Points on a hilly landscape, in no order, each with its height.
A ball rolls from a point to the lowest of its 2 nearest points, and stops where none of them is lower. Distance is the straight distance between rows; heights are no part of it.
fom h=437: [ 16  69 -26 -12  18  -1 -14  14 -14 -11 -12  36 -13 -10  20 -36 -31 -11
   3  27]
Fovi h=453: [ -8  15  26  -6  10 -16  20  -3  -7  14  12 -11  47 -33  25 -46  -5  12
 -22   1]
zenav h=236: [  4  26  58 -32   6  21   6  29 -52  11  21 -50  -5  30  -3  58 -17 -20
 -24  25]
difus h=397: [-30  -8 -10  32 -21 -45 -11  29  16  -8 -61  49   3 -33   2 -27  -1  23
 -13  36]
nul h=501: [-38  72  53 -52 -29  -4  -6   4 -15  39 -46  20  11  -3   0  43 -37 -19
 -47  30]
Rulup h=287: [-11   4  -9 -31 -13  12  -1 -13 -23   1  -9  57   6 -70 -35 -19   6  10
 -28   5]
fato h=371: [-22  36  -7  -3  25 -45 -42  43  22 -32 -32  -7  33  69  35 -23 -26 -18
  -2 -18]
rufim h=215: [ 38  -7 -21 -18  39  62  32 -17 -38  -4  37  12  -6 -42   4  -6  15   3
  12   9]
Pupab h=462: [-31  41  26 -23 -20 -54  -8 -16  16   8 -22  20  21  16   3  35 -51 -26
 -25   6]
Vosod h=624: [  8  35 -38  -9 -24 -27  -9   0  20 -13 -37  59 -30  58  -7  -3 -66 -41
   2   7]
rogip h=177: [ 39 -43   5   4 -14  -4 -21  21  10   4  30 -44 -22 -19 -46 -30  34  36
 -19 -54]
Dufo h=306: [-39  35  22   4  31 -29 -18  25  15 -23 -17  77  15  24  38 -33 -45 -47
  -4  49]
pip h=178: [ 25 -21 -58  18 -23  23  18  14  -8  -7 -11  21 -45  -4 -34 -55  -2  -5
  16  -8]
Ven h=537: [-26  38  46 -76 -15  35 -14  11   7  35 -59  12 -25   7 -42   1 -22 -15
 -19  27]
tuge h=454: [-16  68  -3  -1  12 -70 -56  83 -18  -1  23   3 -23  36  26  43 -41 -58
   0   1]
lin h=581: [ -3  87  21 -11 -36 -36 -24  -9  13 -24 -70  87 -35  47  18   9 -35 -16
 -35  55]
Bapet h=490: [  5  51  -7 -14   1 -51 -30  27 -16  26  40 -21   4   5  12  34 -55 -30
  -1 -42]
lufa h=478: [ 35  58 -32  16  14 -13 -22  28 -26 -38  15 -17 -25  26  38 -15 -21  10
  27   3]
mevug h=279: [ 25  17   0 -27 -53   2   6   5   8  12 -66  26 -39 -11 -42 -30   2  21
 -12   7]
lamez h=341: [ -3  -6 -42  -5  -5 -31 -18  -1   2  -5 -27 -25  -2 -28 -18  51  10  43
  12  10]
kirak h=395: [-31 -32 -45 -20  12   1  28 -15  14   4 -47  24  58   5 -22 -16   7 -11
  -4 -16]
Fome h=391: [-17  46 -28  -2  -1 -27 -33  36  -7  23 -45   4 -36 -39  -4  33 -17  27
  -5  46]
lobap h=353: [-32  -5 -13 -27 -13  13  11  -5  -4   2 -79  90  30 -18 -19 -17  -4 -13
 -26  19]
moz h=98: [-11 -16   8 -30  37   5 -21  -7   9  16  46 -45  22 -38 -25   6   1  11
 -10 -40]
tonun h=319: [-15  22  -6  26  23 -60 -54   4  24 -42  32 -19  41  43  66  26 -21  -8
  42 -46]
nim h=211: [ 16   0  25 -40 -10  29   6  -2 -11 -16 -44  17  -7  -9  -6  41  17  25
  22  39]
Beni h=427: [-56   2 -28  25 -27 -65 -20  11  18   3 -49  33   8  16 -12  33 -37 -14
 -23  25]
Zomu h=231: [  5 -23 -40  26  -9 -22 -12  22  24  -1  -5 -12  -4  18   5 -26 -19  -1
  28 -23]
demu h=346: [-24 -33  -3  45  33   8 -27  24  -2 -49  46 -28   1  26  35   9  10  -8
  50  15]
teduk h=605: [  3  75  -6 -12   1 -29 -20   4  46  19 -72 100 -34  65  19  -7 -71 -45
 -22  48]
Kidev h=321: [ 25 -89  27  36 -11   0  39 -28  19  -2  28 -28  16 -21 -22 -31  91  27
  -5 -41]
lalu h=190: [ 34 -34 -29  19  38  54  22 -27 -49   5  85 -29  16 -12  19  15  10  -9
  -7 -37]
gesu h=405: [ 21 -11  12  -2 -49  26  30 -24 -42  13   4  -8 -28 -39 -50  15  32  29
 -53  11]
Vil h=429: [-33  56  30   7  -3 -37 -20   0 -26 -22  49 -18  -7 -15   6  37 -17 -17
 -19  32]
Baz h=380: [-25  61  19 -39  18  14 -28  27  -5  -5 -37  81 -17  -7  11 -20 -39 -28
  -6  46]
dudo h=298: [ 43 -69 -10   0  57  52  48 -11   6  38  26 -51   4 -39 -13 -13  66  33
  16 -23]
taza h=300: [-14 -42  -3  78   4  26 -18  -5  18 -31  66 -70  -8  67  33  -5  20 -18
  51 -40]
Sozo h=325: [-32 -78  22  27  -8   2  17 -10 -14   4  34 -47  23  -4 -28  35  26  10
 -21 -15]
kinet h=262: [ 24 -57  -1  14  23  43  44  13  -9  49  20 -53  14  -5   2  -9   7   9
   7 -15]
ket h=359: [ 60 -60  20  14 -24  17  53 -37  -6  16  38 -23 -31 -39 -40   9  69  37
 -29  -8]
dosak h=103: [ 41 -18 -42 -26  -7  35  41 -16  -2  36 -17  -8 -24 -28 -52 -38  30  14
   7 -17]
fedal h=210: [-10 -10  21   4  13   4   0  18   9 -27  26  31  -9  29  23 -27 -44 -44
  33  19]
Zatut h=233: [-28 -29   0  59  24  -6 -60  13  10 -21  61 -60  30  -5  32 -24  34  15
  14 -65]
vadiv h=550: [ -2  41  36  17 -42 -32 -20  29 -26 -38 -45  53 -27  43  27  25 -33 -15
 -10  62]
Kuv h=479: [ 41 -15  21  17  13 -13   7  -4 -12  10  41 -26  46 -28  61 -13  -3  28
   8 -37]
ruvin h=104: [ 19 -56 -48  75  -1   2  -3 -30  -2 -39  34 -15  32 -17  44 -14  70  36
  40 -53]
kogu h=235: [ 23 -73   0  32  50  36   3 -37   9   3 106 -42 -15 -40 -24   3  60  20
 -18 -47]
mal h=365: [-31  10  33   3 -38 -32  17  -6  49  23 -90  43 -13 -16  -2 -18  -2  23
  -9  64]
Gif h=198: [-12   9 -21 -18 -16  14 -19  29 -49  14   0  37 -17 -31 -34   6 -41 -29
 -24 -10]
ruviv h=452: [ -5  87 -14 -27   4   2 -33  24 -21  13 -57  35 -65   1   7  51 -29   3
   9  73]
mebak h=226: [ 28  -4  -1 -15 -31  -6 -34  43 -17 -30 -12   2 -24  -8 -37 -36  15  32
 -21 -24]
pudo h=384: [ -8  13 -35  28 -15 -19  64 -43  22  24 -24 -27  11 -14   9  -7  13  16
  11  39]
bagur h=324: [-18  60  10 -20 -38  -5 -12  -3  26  21 -92  47 -53  -9 -25 -30  -3  17
 -26  50]
tup h=93: [  5 -18   7 -26  -1  26   9  10 -15  28  27  24   3   1 -11   0 -53 -45
   2 -18]
Repe h=259: [ 17 -37  -2  38  24  50   2  25 -50   2  72 -61   6  50  29  19  -7 -22
   0 -42]
kudi h=416: [-32   1 -40  49  -2 -54  25 -25  54  -2 -33  -6  36   1  35 -26   7  16
  21  22]
pogi h=2: [ 14 -50 -21  53 -16  -5   6 -42  -4 -39  71   5   8 -18  19   7  13   0
  27 -31]
Merub h=386: [ -7  23  -2 -18  -3  13  47 -23  41   1 -40   5 -26  38 -20 -56  -5 -13
  10  50]
voger h=451: [ 10 -13  48 -53 -57  45  25 -33 -20  21 -42   2 -21 -17 -63  37  48  27
 -33  11]
rek h=358: [-15   0  15 -50  14  13  37 -31  36  19 -28  21  31  11   1  23 -35 -21
  26  21]
mazu h=423: [-31  16 -13  20  11 -49   3   7  44  15 -25  23  24 -27  21 -71  -9   7
  -2  11]
geniz h=507: [ 45  44 -19  -1   5 -20 -35  18 -11 -17  55 -32  -9  39  32  -1 -40 -21
  27 -65]
miv h=158: [ 33 -58 -56  33  28   9 -27 -16  -9 -12  48 -45  22 -24  13  23  52  38
  17 -82]
gusak h=275: [-34  19  -2  42  21 -38 -56  33  22  -8  23 -70  22  45  58 -15  -2  -2
  23 -53]
fifu h=564: [-11  48  46 -62 -37  57  -1 -12 -23  63 -50  38 -37 -49 -33 -12  -5   6
 -32  16]
kalar h=296: [  1 -65  28  44 -18  -3  18 -35  21   1  53 -59  34   8  -8 -12  38  18
 -21 -64]
gozip h=196: [ 19 -57   1  57  32  15 -45 -20   7  -7 100 -64  10 -26  18   5  57  27
  -8 -93]
mumi h=476: [  2  56 -29 -26  14 -20   0 -31  40  13 -39  54  -1 -28  16 -11 -31   7
  21  36]
nobev h=291: [ 46 -35 -17 -12 -24   3   9  -6 -18 -11 -22  19   2 -28  -8  27  16  33
  19  -7]
Kek h=342: [ 10 -13  16  18 -20  15  58  -8  17  12 -17 -45  -7  17 -11 -53  33  14
   3  22]
mepi h=412: [-50  42   4   1  32 -55 -47  70   1  -8 -28  -5   5  60  14  22 -31 -43
  -9  26]
toviz h=188: [-10  -1  23 -27  41  34  -2  17 -29  21  50 -65   8  16 -26  11  -4 -14
 -29 -16]
febid h=497: [-31  32  31   0   2  -7 -19  27 -39 -30  18  38 -13   2  25  47 -26 -35
   8  63]
zovi h=65: [ -2  24  22 -31   2   5  -8  27 -11 -25 -30 -19   1  43  -4  18  -8   6
  -1  20]
mef h=267: [  0 -73   9  53 -25 -15 -14   6  46 -14  23 -46   8  35  10 -21  17  10
  40 -46]
sikil h=364: [-35 -16  14  15 -19 -12   2  -9 -27  10  38 -34  18 -17 -15  72 -12  -7
 -28  10]
pabi h=46: [ 28 -36   7 -44  38  63  35 -29 -23 -14  13  10   7 -46 -37   2  78  22
   3  15]
visez h=112: [ 43 -72  -6  67   7  45  45 -37 -23 -10  88 -26  -2   7  31  -2  31   1
  10 -30]
tebug h=305: [  8 -52  16 -20   4  36  63 -12   3  19 -23 -37  40  19 -25 -24  48  10
  -7 -12]
relug h=420: [  1  55   8 -61 -10  27  29 -56  26  30 -36  45 -19  -9  -4  32 -37 -12
  14  37]
gar h=202: [  5 -34  -5 -54  19  37  33 -43  20 -27  -8  39   9 -19 -38  -4  48  -2
  38  11]
pinak h=292: [ 21 -28   0 -34  26  29  25 -32  12 -24  12  -4  40  22   4  19   9  -9
  36 -19]

Where does a ball stop that starts at each point below?
Ven => moz
geniz => tup
mumi => pabi
Fovi => moz
teduk => kalar
tonun => pogi
